Points on a hilly landscape, in no order, each with its height.
A ball rolls from a point to the lowest of its 2 nearest points, and stops where none of them is lower. Distance is the straight distance between rows; heights are no part of it.
(1198) (h 6.09): [114 137 140 133 178 154  36 110 103 141 122  81 122 113 176  95  89 112
 138 138  82]
(1590) (h 3.79): [137  85 137  66 163 146  91 109  85  88 131 166  89 102  68 110 163 147
 113 122 170]
(784) (h 5.27): [117 123 127 161  72  93 181 136 135 162 133 142 163 119 149 148 148 144
 126 106 143]
(1422) (h 1.86): [125 103  89  92 130 119 121 162 107  36 124 142  87 169 135 104 103 144
 122  99 116]
(1442) (h 5.01): [132 135 144 118 167 103 107 121 158 184 171 219 194 120  84 148 125 101
 158 139 112]
(1663) (h 6.48): [166 101 127 178 107 134 156 109 156 188 110 139 106 108  54 166 193 128
 131  98 199]
(1153) (h 4.75): [168 100 122 168  61 101 144 121 157 136 117 112 123 128  63 155 204 153
 119  88 176]
(1594) (h 4.62): [152 112 126 174  57  90 146 142 168 109 109  81 127 144  67 161 180 159
  91 131 142]
(438) (h 1.30): [123 154 111 119 162 170  65  83 139  73 101  68  87 133 166 100  89 144
 150  96  58]
(233) (h 2.80): [156  89 135 129  82 110 116 120 102  86 130 141 111 124  50 130 179 144
 115 107 167]
(592) (h 2.95): [128  92 116 122 134 176  93 118  78 150 112 224 165  72  61 109 187 117
 157  98 180]
(74) (h 5.86): [115 120 156 155 100 118 145 124 123 155 162 113 133  87  63 146 182 129
  89 135 155]
(686) (h 3.63): [140 115 118 156  79 108 187 144 186 181  89 182 146 114 163 146 109 151
 162 115 147]
(2012) (h 5.53): [136 128 128  96 142 118  74 124  80  75 123 111 107 146 173 108 106 133
 135 118  99]
(1832) (h 5.70): [118 156 126 114 190 184 111 109 147 125 109  61  90 118 177 127 101 127
 131 154 102]
(63) (h 5.47): [130 164 126 154  95 128 158 120 127 146 119 106 141 140 187 121 114 133
 158 131 111]
(1169) (h 0.81): [119 116 122  97 112 136 102 134 107 164 133 218 200  91  87 110 165 105
 153  85 152]
(1714) (h 5.15): [124 116 133 168  82 102 181 126 152 168 124 146 149 112 121 154 149 143
 114 114 166]
(262) (h 4.08): [130  84 138  57 159 129  96 116  90  73 131 155  87 116  95 116 144 144
 109 120 155]
(908) (h 2.92): [104 128 145 163 125 123 168 114 143 187 173 171 158 103  85 172 148 129
 104 132 140]
(1222) (h 2.14): [148 146  89 120 118 144 125 111 150  89  85 119 129 169 187  94 100 154
 190  94 122]
(356) (h 2.77): [139 105 137 111 115 119 141 121 116  92 114 131 106 135 103 133 139 145
 108 130 175]
(309) (h 3.70): [111  74  81  87 158 123 130 171 140  56 110 141  44 160  89 106 115 141
  92 101 113]
(1427) (h 0.90): [140 104 117 116  58  84 140 136  92  85 121 157 175 139 150 126 152 143
 138  78 148]
(793) (h 1.11): [131 158 107 112 165 177  93  95 144  73 101  68  76 140 172 117  96 141
 136 113  75]
(662) (h 2.33): [137  91 124  90 135 105 125 143 115  67 130 136  67 143  73 120 134 138
  89 141 130]
(1387) (h 4.74): [107  90  96  87 190 176 140 119 182  86  72 108  97 151 153 150 113 162
 153 129 164]
(1485) (h 4.57): [147 118 123 162  50  99 146 157 167  85 108  77 111 157  64 157 161 151
  86 147 115]
(619) (h 3.07): [147  89 144 118 101 136 107 114  85  96 129 150 108  97  41 121 195 138
 120 110 166]
(1505) (h 3.19): [137 109 122 117 151 143 152 122 145  97  95 117  92 143 127 137 123 149
 111 152 173]
(512) (h 1.73): [134 107 106 118  75 100 140 170  98  35 129 138 108 174 110 108 124 136
 113  96 118]
(1351) (h 5.61): [110 131 159 168 102 119 172 132 146 177 156  96 130 100  80 161 166 122
  75 163 144]
(1510) (h 4.91): [130 139 141 134 146  91 123 134 161 185 173 201 196 128 117 161 113 104
 153 134  92]
(1960) (h 5.42): [133 147 128 149  86 116 177 126 131 120 111 115 143 142 176 129 124 142
 156 125 132]
(2061) (h 3.78): [120 110 136  71 142 130 102 129  93 127 131 159 154 119 125 112 128 125
 136 107 167]
(834) (h 6.58): [126 122 147  77 150 114  39 140  70 118 122 132 164 119 160  96 116 103
 137  98 123]
(2382) (h 5.75): [112 141 117  94 201 182 128 111 162 103  93  75  82 123 167 146 113 141
 130 160 110]
(159) (h 4.98): [112 131 137 137 107 109 151 136 123 176 142 154 163 119 139 144 120 123
 135 125 146]
(469) (h 5.28): [117 126 154 150  84 103 160 138 123 143 151  97 138 112 108 147 164 133
  92 143 141]
(552) (h 1.33): [136 108 134 112  60  68 128 156  96  51 149 116 110 147  84 123 158 138
  93 121  91]
(182) (h 3.38): [102 134 142 144 133 128 145 120 124 184 176 186 173  99  83 153 147 121
 112 124 141]
(949) (h 2.76): [127 133 167 105 125 111 106 132  66 122 159 103 106 107 145 127 132 103
  92 150 102]
(2230) (h 6.24): [116 125 144 117 179 127  21 131  88 145 129 100 144 110 160  88  90 100
 140 124  88]
(232) (h 6.23): [137 128 140 170 120 134 189 117 166 165  88 110 118 125  98 167 144 129
  97 162 183]
(566) (h 4.24): [ 99 126 144  81 202 156  77 122 112 173 174 184 157 104  83 118 133 106
 132 140 154]
(639) (h 5.17): [107 126 145 164  85 101 170 128 133 167 160 117 153 101 109 154 166 134
  93 130 144]
(1189) (h 3.48): [111 135 122 123 204 138 120 131 174 195 127 139 146 133 154 117  86 113
 166 156 132]
(1921) (h 1.92): [140 121  94 104 135 140 121 126 132  65 101 127 122 171 179 109  98 152
 174  96 133]
(358) (h 6.14): [152 112 154 152 116 137 153 124 153 148 102  95  94 118  59 163 161 132
  84 160 180]
(556) (h 3.12): [111 137 128 124 172 144 134 131 150 174 120 130 136 132 164 126  96 124
 152 155 149]
(1941) (h 4.60): [149 152 141 127 143 150 158 126 129  90 118  70  76 134 146 132 123 124
  96 181  95]
(1075) (h 2.85): [112 175 132 177 136 131 132 123 135 190 172 125 162 134 158 149  94  95
 133 158  75]
(815) (h 3.15): [137 144 123 164 138 102 103 147 155 181 120 158 174 134 166  98  87 100
 193 106  86]
(420) (h 4.37): [126 182 121 157 153 166 163 113 171 190 113 111 130 131 176 124  92 115
 149 158 107]
(977) (h 4.69): [130 139  91 111 152 145 149 155 151  47 108 100  53 166 130 108 114 130
 104 133  78]
(243) (h 4.34): [144 122 129 124 144  85 106 157 152 177 132 193 189 130 140 108  97  92
 184 106 109]
(2115) (h 3.42): [106 144 167 117  98  97 106 137  60 140 190 120 159  94 130 125 164  98
  92 117 104]
(1180) (h 2.25): [124 126 133  95 132 113 100 142 123 174 146 224 206 107  97 117 149  91
 152  96 135]
(2174) (h 2.44): [145  98 129 105 113 105 122 135 121  75 122 136  76 139  47 125 151 140
  90 138 139]
(853) (h 5.41): [129 118 134  82 155 121  79 129  84  93 127 120 119 135 162 115 116 129
 133 120 125]
(1008) (h 4.63): [145 157 125 113 168 166 155 125 144  71 104  69  65 141 147 128 127 130
  97 171  81]
(2109) (h 1.58): [124 155 119 131 146 169  56  75 148 103  93  66 116 134 170  84  82 142
 166  95  80]
(1076) (h 3.87): [104 141 138 123 159 131 124 110 138 190 178 208 179 104  71 154 135 111
 128 137 134]
(720) (h 1.63): [115 158 124 145 174 180  63  86 153 146 104  62 118 111 168  91  87 124
 154 129  81]
(1828) (h 4.87): [141 100 126 172  69 102 160 120 140 156 123 131 139 108  78 154 189 150
 120  91 179]
(2176) (h 4.38): [122 163 125 152 137 144 166 120 170 177 106 130 138 131 178 123 101 126
 159 149 127]
(601) (h 4.95): [117  65 103  82 197 163 124 110 161  94  88 132  82 128 100 156 129 162
 120 121 198]
(384) (h 5.54): [123 157 156 149 118 131 101 128  80 145 158  89 124 117 169 124 109 100
 109 150  90]
(1280) (h 0.91): [137 181 116 116 166 192 112  86 162 104  95  56  86 131 178 119 100 135
 135 126  84]
(59) (h 3.65): [113  98  81  98 161 137 143 177 154  58  98 120  42 161 102 107 113 137
  95 126  98]
(1223) (h 5.88): [134 150 123 119 166 162  78  95 113  88 114  70  67 119 173 107 105 131
 113 142  56]
(198) (h 2.82): [130 145 121 141 160 128 101 126 148 172 109 127 149 131 178  93  87 119
 187 121 116]
(171) (h 3.43): [111 156 133 171 109  94 144 138 135 178 188 153 186 123 148 164 128 114
 123 120  81]
(1242) (h 5.60): [139 129 134 103 128 108  98 134  77  64 141 109  87 143 154 113 110 126
 112 132  89]
(1461) (h 3.32): [139  99 126 113 154 139 140 122 146  81  94 114  80 145  92 139 132 148
  94 151 169]
(1307) (h 4.26): [119 174 130 159 157 166 156 124 157 187 138 115 135 130 163 140  97 109
 130 178 109]
(76) (h 2.36): [110 139 164 112 142 130 115 134  80 153 178 111 117 102 133 136 122 100
  91 160 113]
(1087) (h 1.67): [144 122 112 123  71  98 134 157  88  28 134 125 119 172 144 107 121 138
 131  95 100]
(622) (h 2.53): [127 165 125 175 110 109 124 132 139 183 149 143 176 130 173 122  95 106
 164 122  69]
(1653) (h 3.93): [148 121 126 132 154  86  80 155 135 165 120 177 201 132 148  84  97  72
 181  95 102]
(302) (h 3.67): [ 99 145 160 128  98 105 126 142  76 154 198 128 166  93 110 139 175 109
  84 120 113]
(1829) (h 3.69): [109 164 135 172  95 100 129 136 110 173 186 123 182 125 165 143 125 102
 117 122  71]
(257) (h 1.55): [110 156 139 168 107 131 186 135 143 169 139 102 139 119 153 152 130 115
 107 164 120]
(364) (h 3.26): [151 138 111 130 109 122 142 129 161 153  83 148 151 138 193  97  98 139
 204 105 127]
(692) (h 5.46): [138 115 109 156  47  94 189 130 140  92  98 129 156 157 153 136 152 158
 144  98 142]
(1185) (h 6.31): [133 111 139 174 105 126 174 112 156 179 110 129 121 113  83 163 158 135
 100 135 181]
(1193) (h 4.50): [145 170 137 154  91 136 147 125 105  87 133  70 100 142 166 118 126 122
 114 147  78]
(1592) (h 1.22): [146 101 106 105  69  97 135 142  91  56 120 151 156 158 142 124 133 143
 137  83 148]
(1868) (h 0.62): [148 170 112 127 144 173 182 130 167  59  87  78  82 162 140 118 119 141
 117 141 101]
(989) (h 4.40): [ 97 151 144 127 120 100 103 142 100 171 189 174 200 114 125 140 145  91
 119 102 102]
(690) (h 2.52): [120 175 135 168 116 136 135 124 122 174 147 108 152 125 176 126  97 106
 145 142  89]
(2159) (h 3.09): [136 137 112 133 129 117 121 134 150 167  97 139 155 144 183  96  89 129
 196 115 125]
(2352) (h 5.43): [129 130 116 161  48  87 194 135 135 113 120 118 160 133 166 140 154 155
 142 105 132]
(687) (h 4.36): [129 158 139 138 104 118 115 128  88 128 132  99 143 128 183 123 113 121
 145 121 104]
(1154) (h 3.44): [142  79 120 102 156 140 122 121 139  76 103 137  66 139  67 138 139 149
  95 134 177]
(1335) (h 3.91): [113 162 144 177 102 118 105 135  92 169 171 113 173 122 170 129 108  97
 119 128  65]
(1263) (h 3.39): [152 148 112 144  91 116 165 134 182 167  89 159 150 131 190 106  97 140
 204 108 115]
(321) (h 3.75): [122 146 117 150 208 127 117 129 192 191 138 148 147 142 143 124  78 108
 173 157 101]
(376) (h 6.19): [146 131 151 160 130 141 177 129 163 154  92  87 104 119  81 165 149 131
  79 177 169]
(263) (h 2.18): [128  92 112  74 147 107 110 143  98  53 135 141  73 151 101 114 124 134
 100 116 117]
(1149) (h 1.72): [136 114 104 108 123 130 140 134 128  56 105 126 107 166 155 118 106 150
 143 116 142]
(1291) (h 4.05): [135  92 138  98 125 145 112 108  88 123 120 178 137  98  79 116 162 142
 131 102 190]
(378) (h 5.96): [130 113 150 167  84 111 145 120 136 154 141  96 123 101  52 157 195 143
  92 126 160]
(953) (h 5.56): [135 197 130 158 120 174 156 100 153 153 114  81 127 131 180 115  97 118
 141 142 100]
(924) (h 5.59): [132 189 131 147 154 189 138  99 160 161 109  72 117 122 179 112  98 118
 140 151  99]
(1633) (h 3.90): [144  97 112 153  65  97 187 125 148 143  94 159 152 130 145 149 143 156
 140  99 169]
(689) (h 4.58): [145 144 147 124 124 129 161 139 128  92 121  78  80 135 123 132 135 121
  81 193  96]
(1869) (h 4.04): [153  84 103 152  54  91 169 122 140 138 101 160 158 119 118 145 160 158
 135  76 181]
(731) (h 6.39): [144 113 135 183 108 128 166 114 157 194 122 143 116 103  70 168 175 130
 113 112 187]
(379) (h 3.60): [112  96  78 107 169 160 154 168 170  49  83 119  54 165 106 118 111 145
 105 115 120]
(1620) (h 5.55): [150 120  94 130  65 105 163 128 126  72  97 143 156 172 178 114 114 151
 175  89 136]
(234) (h 4.54): [139 141 149 135  91 112 163 144 129  89 129  75  98 133 121 136 143 129
  96 175 104]
(1158) (h 5.03): [170  68  93 111 147 160 112  89 128 125  91 170 107 112  78 131 157 152
 148  86 230]
(1350) (h 5.29): [ 98 146 143 141 136 122 140 132 117 183 180 142 154 120 124 155 118 107
 112 150 124]
(786) (h 3.52): [144 125 124 152 163  88  88 150 156 171 109 169 182 135 152  79  88  85
 191 101  87]
(216) (h 3.74): [126  62  78  93 129 125 125 176 132  48 111 152  63 165  81  96 111 142
 101  92 143]
(881) (h 2.12): [121 107 112 115 123 159 103 121 108 166 127 232 178  82  68 119 178 114
 151  92 162]
(1306) (h 3.50): [144 123 110 147  90 109 177 148 184 172  89 180 153 121 182 130 100 150
 191 109 134]
(1186) (h 3.57): [105 140 152  87 189 144  85 133 104 176 176 154 151 109 107 126 111  99
 124 147 132]
(1701) (h 4.09): [111 155 135 148 147 141 156 129 146 186 146 127 131 125 151 146 104 117
 125 171 136]
(1975) (h 4.80): [119 136 135 130 127 108 133 142 136 187 145 167 171 128 148 136 102 115
 154 129 129]
(1578) (h 6.04): [154 114 149 165  92 118 130 127 153 151 121  92 105 116  43 166 196 142
  98 136 172]
(705) (h 2.26): [128 117 154 113  91  98 139 131  90 102 146 112 124 113 105 129 159 128
 101 132 140]
(296) (h 3.58): [111 119 135 112 155 141 138 123 131 167 126 144 131 120 132 133 112 130
 127 149 176]
(130) (h 1.03): [142 125 125 128  82 103 153 161 134  58 124  98  80 161  95 124 132 132
  96 155  91]
(2267) (h 5.49): [101 143 160 156 111 124 166 137 123 170 178  98 139 107 113 152 148 113
  79 162 127]
(206) (h 5.04): [119 139 146 111 145 125  95 138  95 153 143 124 150 123 160 117 104 113
 138 134 133]
(1945) (h 2.38): [107 138 143 173 124 125 183 119 161 198 161 146 149 115  99 175 140 119
  91 159 141]
(2154) (h 4.18): [129 147 134 145 178 110  98 131 146 191 158 160 173 142 132 127  85  95
 159 144  98]
(627) (h 3.95): [139 148 124 156 190 110 104 128 174 187 149 160 165 139 142 119  77  97
 176 156  88]
(1670) (h 4.20): [122 105 115  94 171 140 122 125 153 151  97 131 141 134 162 114 102 147
 167 131 170]
(2000) (h 2.55): [127 146 113 122 142 148 142 116 148 128  90 115 126 150 189 113 105 142
 175 132 141]
(325) (h 2.84): [134 154 129 172 130  98  99 136 140 182 145 159 185 137 157 111  86  94
 175 116  68]
(12) (h 4.14): [ 97 152 145 143 117 106 131 133 107 174 207 153 193 106 119 155 149 108
 100 117 101]
(860) (h 2.01): [123  93 100  67 160 118 101 148 102  45 128 141  82 158 132 114 112 139
 117 102 117]
(1932) (h 3.88): [111 137 144 130 147 146 163 124 140 160 126 122 121 123 133 143 116 128
 112 166 160]
(1770) (h 5.73): [112 123 152 174 112 128 161 120 139 183 163 127 132  97  65 159 180 127
  84 144 160]
(2077) (h 3.37): [161  85 136 142 113 152  92 112  80 109 125 157  98  92  26 127 214 136
 141 112 169]
(833) (h 5.40): [ 97 151 156 153 123 124 153 132 116 178 200 121 151 115 122 166 128 100
  87 154 112]
(964) (h 5.45): [123 163 152 159  93 124 124 135  86 147 172  78 135 118 171 133 125  98
 104 151  80]
(1195) (h 1.89): [108 149 142 169 118 134 185 127 153 187 144 124 135 116 128 163 131 115
  96 168 136]
(1660) (h 4.55): [139 141 126 163  55 106 174 154 156  72 112  73 118 159  99 145 157 151
  99 156 107]
(579) (h 5.50): [150 117 102 149  51 101 182 125 136 105  88 144 157 153 180 126 132 157
 169  94 141]
(1347) (h 5.92): [132 152 126 122 154 149  79 104 105  97 116  79  95 124 180 104  98 135
 134 137  80]
(1801) (h 6.02): [120 110 152 113 173 161 141 113 142 150 113 121  86 101  90 142 135 139
  92 164 192]
(1623) (h 4.53): [146 159 127 157  69 118 178 145 148  64 119  77 108 159 123 128 146 136
 109 158  91]
(960) (h 4.44): [141  87 118 101 120 133 125 105 111 134 109 181 146 108 101 125 147 145
 142 101 202]
(1345) (h 5.07): [132  61 100  80 180 164 107 102 146  84 100 144  84 126  82 143 136 162
 123 109 200]
(2397) (h 3.02): [115 135 129 107 128 106 106 129 131 174 169 232 215 106  88 136 160 101
 145  97 115]
(603) (h 3.80): [141  58  80  91 113 126 118 164 119  45 118 164  85 155  69 104 119 140
 107  76 160]
(1667) (h 2.58): [147 102 135 113 100 113 132 128 114  82 126 127  98 131  70 134 155 143
 104 130 162]
(1260) (h 3.40): [144  86 140  94 135 146  98 109  84  87 128 163  83  94  40 114 183 146
 115 125 160]
(2068) (h 1.85): [127 167 121 144 149 164  76  74 166 137  85  65 130 122 170  71  81 135
 181  95  92]
(275) (h 2.32): [150 161 100 133 117 149 157 107 159  99  86 112 122 165 189 111 106 151
 173 117 131]
(529) (h 3.56): [126  78  85 107 156 144 142 158 162  52  90 129  66 165  90 130 115 149
  99 118 152]
(782) (h 4.59): [133 137 129 139 132  92 125 148 152 181 141 188 184 132 150 127 100 103
 169 116 105]
(757) (h 1.61): [140 132 126 119  83  98 123 148  80  41 141 114 104 161 148 113 121 125
 121 111  85]
(1777) (h 5.85): [136 151 108 114 169 149 100 104 122  65 121  81  49 138 165 113 111 129
 109 132  49]
(1905) (h 0.93): [140 134 125 124 117 122 157 141 134  60 116  97  80 160 128 125 125 134
  99 158 103]
(2185) (h 5.36): [124 132 133 151  74  99 172 135 121 136 131 120 158 132 161 135 144 137
 132 115 133]
(2087) (h 4.29): [113 136 139 111 174 141 103 113 131 183 167 225 186 110  61 136 141 105
 145 130 133]
(559) (h 5.52): [134 182 129 164 111 149 145 107 141 156 116  97 137 137 190 108 102 121
 164 127 102]
(396) (h 6.41): [120 125 145 100 169 121  26 140  70 138 132 126 155 114 153  93 107 100
 137 115 108]
(537) (h 1.75): [116 142 153 111 164 145 100 128  94 153 161 102 115 111 157 123 106 108
 111 163 114]
(714) (h 2.22): [113 172 128 181  97 115 150 129 134 182 152 125 166 126 182 136 112 113
 151 126  79]
(1236) (h 4.43): [115 101 104  82 179 144 111 122 155 118  83 118 127 141 176 124 104 153
 182 127 155]
(858) (h 4.73): [127 133 139 104 194 117  94 114 157 172 172 231 200 119  69 132 129  91
 161 137 122]
(1054) (h 2.08): [114 154 121 155 182 163  79 106 162 173 116  85 132 119 163  87  75 112
 169 139  87]
(2242) (h 4.25): [123  95 133  61 149 134  98 121  86 100 132 155 123 115 112 117 138 138
 122 118 174]
(1101) (h 5.62): [ 97 114 137  99 203 163 120 112 151 189 143 157 124 104  93 137 116 126
 120 160 184]
(942) (h 5.82): [124 139 113  97 186 159 114 116 140  69 114  82  54 135 160 128 117 130
 111 146  74]
(1132) (h 4.46): [123 148 135 146 163 122  85 134 120 185 152 139 167 133 151 117  86  91
 156 135  97]
(229) (h 2.69): [122 128 156 109 115 114 128 130  82 127 148 122 128 116 132 134 133 123
 112 140 143]
(888) (h 4.12): [128 119 123 117 125 121 153 125 142 152 100 147 137 134 154 130 109 142
 147 131 173]
(2117) (h 1.79): [131  99  93  97 104 103 124 179  95  29 129 148  90 176 127  90 109 133
 117  84 113]
(21) (h 3.89): [119 112 118 102 152 133 139 123 143 173 110 159 142 125 140 126 104 136
 150 138 179]
(1243) (h 4.16): [123 159 141 159 103 115  89 132  82 153 143 110 164 126 180 114 106 102
 140 119  88]
(448) (h 5.83): [108 112 139 111 184 169 131 111 141 182 129 148 107 102  86 143 130 132
 105 158 197]
(506) (h 2.83): [119 141 120 121 173 151 125 117 159 158 102 111 127 137 178 117  97 137
 172 147 132]
(678) (h 1.41): [140  99 112 113  82 103 138 140 101  59 119 139 128 162 121 125 131 143
 126 102 155]
(1379) (h 4.61): [104 104  97  81 196 170 115 113 175  99  84  96 109 142 173 141 109 150
 180 123 143]
(2084) (h 5.64): [132 172 133 134 159 177 114 105 131 141 118  72 102 121 183 111 102 124
 131 153  96]
(1082) (h 6.71): [138 117 135  89 136 108  40 138  75 104 105 131 167 135 175  90 110 112
 160  92 123]
(102) (h 1.59): [135 100 106 106 118 119 142 144 117  53 113 135 102 165 127 121 120 149
 122 118 151]
(1134) (h 3.01): [135  97 120 104 136 135 140 120 133  92 101 133 108 144 126 131 120 152
 127 127 183]
(1537) (h 4.78): [100 120 132  89 207 156  92 118 131 187 158 198 164 102  68 116 128 115
 153 135 160]
(569) (h 3.13): [111 165 135 165 128 111 140 129 141 191 184 149 169 132 148 160 108 106
 129 150  86]
(1896) (h 5.79): [116 128 116  91 199 170 134 123 152  79 103  83  63 134 147 143 120 142
 109 159 111]
(353) (h 5.26): [ 96 107 127  83 217 155  98 125 141 188 152 169 142 104  91 125 116 123
 146 144 169]
(454) (h 4.45): [141 169 138 147  99 130 124 121  96 105 128  87 123 136 181 119 114 126
 137 133  93]
(785) (h 0.48): [144 176 105 123 150 179 148 112 166  64  92  77  77 159 157 110 107 139
 133 121  87]
(1007) (h 5.71): [133 144 148 133 111 123  67 127  56 110 139 100 136 118 176 108 107 104
 121 127  80]
(1773) (h 5.13): [108 135 147 137 114 119 148 136 114 165 158 134 150 118 135 145 126 117
 111 145 141]
(244) (h 4.68): [168 105 120 167  59  94 128 137 165 116 118  98 120 142  49 163 197 160
 109 104 161]
(2310) (h 3.11): [117 136 163 106 104 101 102 140  51 125 172 115 137 101 138 127 143 104
  97 127 103]
(1034) (h 5.22): [148  58  92  85 159 160 105  96 134  95  95 161 107 123  81 136 138 159
 131  96 218]
(2048) (h 3.85): [ 96 136 136 139 133 139 118 116 110 170 185 211 190  89  59 148 184 116
 120 109 124]
(789) (h 4.27): [126 141 119 136 125 132 169 129 157 166  97 143 138 134 177 126 104 142
 163 143 152]
(900) (h 3.51): [145  80 101 110 144 134 127 144 156  63 100 133  59 158  54 129 129 150
  90 121 154]
(846) (h 1.29): [136 104 125 112  53  79 140 142  87  80 135 139 176 131 126 129 175 140
 117  81 146]
(1256) (h 1.09): [142 118 115 137  65  93 140 172 142  61 115 106  87 166  65 136 140 143
  83 150  94]
(1437) (h 3.20): [118 123 148 101 122 118 124 130  91 140 139 148 150 118 134 125 127 121
 132 119 157]
(1702) (h 4.66): [111 148 143 127 133  94 111 135 124 181 183 186 199 125 121 148 132  95
 136 119  99]
(935) (h 1.93): [131 106 146 125  65  80 141 136 106  86 146 108 135 123  96 139 174 143
  99 118 129]
(1969) (h 5.39): [124 154 153 152  86 113 154 138  99 125 160  78 127 122 161 139 140 111
 107 156  98]
(1266) (h 1.19): [124 161 120 119 174 181  86  89 160 120  95  60 100 124 177 109  94 139
 161 120  95]
(671) (h 4.67): [138 142 107 113 167 157 159 141 158  57  97  87  53 152 128 123 115 138
  97 152  83]
(1585) (h 3.54): [ 97 142 140 122 123 123 121 123 116 176 180 210 200  99  83 142 166 106
 124 111 115]
(1514) (h 3.77): [145 104 111 156  81 112 190 126 172 161  80 166 138 123 148 149 121 156
 148 113 172]
(2033) (h 1.18): [141 104 121 131  57  84 133 161 128  63 129 112 107 157  64 138 159 147
  93 130 111]
(659) (h 1.49): [136 125 135 121  68  77 134 153  83  50 148 111 117 147 130 123 143 128
 108 114  94]
(113) (h 4.84): [113  77 104  90 193 166 140 118 172  82  80 117  86 143 123 161 120 162
 124 130 177]
(1795) (h 3.92): [ 96 145 148 151  93  97 144 141 100 168 197 125 172 106 131 145 160 116
  93 125 111]
(982) (h 4.77): [166  79 108 124 117 145 132  93 122 142  98 176 125 105  78 136 157 144
 145  88 217]
(704) (h 5.63): [130 155 152 137 131 133  80 123  66 125 142  88 113 116 176 108 109 107
 109 147  78]
(1251) (h 1.66): [133 100 137 118  46  75 135 147  96  62 148 121 152 127  95 129 181 151
 101  93 132]
(436) (h 4.52): [147 162 134 147  89 124 165 136 128  71 128  69  93 151 141 128 134 124
 105 165  83]
(1487) (h 5.24): [124 128 140  94 158 127  84 128  92 129 131 114 123 125 167 114 111 124
 137 135 129]
(1491) (h 2.28): [116 149 146 120 154 148 127 128 111 136 136  94 107 126 169 130 110 121
 114 166 124]
(360) (h 4.76): [117 141 142 124 147 116  82 143  97 172 154 142 171 125 146 121 103  98
 142 126 109]
(768) (h 3.53): [131  93 125 101 130 163  93 117  73 132 116 196 148  79  67 104 183 127
 143 105 184]
(1271) (h 5.99): [119 140 134 118 176 152  72 116 107 126 127  83 102 114 183 109  96 121
 134 147  93]
(1954) (h 0.68): [137 173 116 121 162 182 146 104 160  93  96  72  88 147 180 121 113 143
 136 135 106]
(487) (h 0.78): [143 141 117 134 132 150 170 136 153  69  89  93  86 158 129 130 125 145
 108 157 127]
(1337) (h 6.10): [163 120 141 162  97 124 143 127 163 137 102  84  94 128  49 171 172 140
  93 150 168]
(905) (h 2.45): [123 147 118 155 181 139  77 120 148 169 115 104 148 127 166  83  78 110
 182 123  97]
(1997) (h 3.00): [103 139 159  96 169 141  96 130  90 167 177 139 128 105 119 126 122 103
 104 157 134]
(2003) (h 5.02): [126 110 133 173  76  93 173 127 146 164 132 123 150 105  99 152 178 153
 101 103 157]
(47) (h 5.35): [118 136 154 146  89 110 162 140 111 131 152  90 124 119 138 140 143 123
  96 158 124]
(2167) (h 1.88): [109 171 134 181  93 124 171 133 131 170 158 101 153 122 171 144 129 113
 124 145  91]
(1735) (h 3.76): [147  85 139 128 144 174  99 109  76 126 123 172  98  81  42 118 199 137
 136 122 181]

For each start below, name the point where the ball stops.
(1345): (296)
(206): (1427)
(1510): (537)
(1442): (257)
(1034): (1169)
(1590): (785)
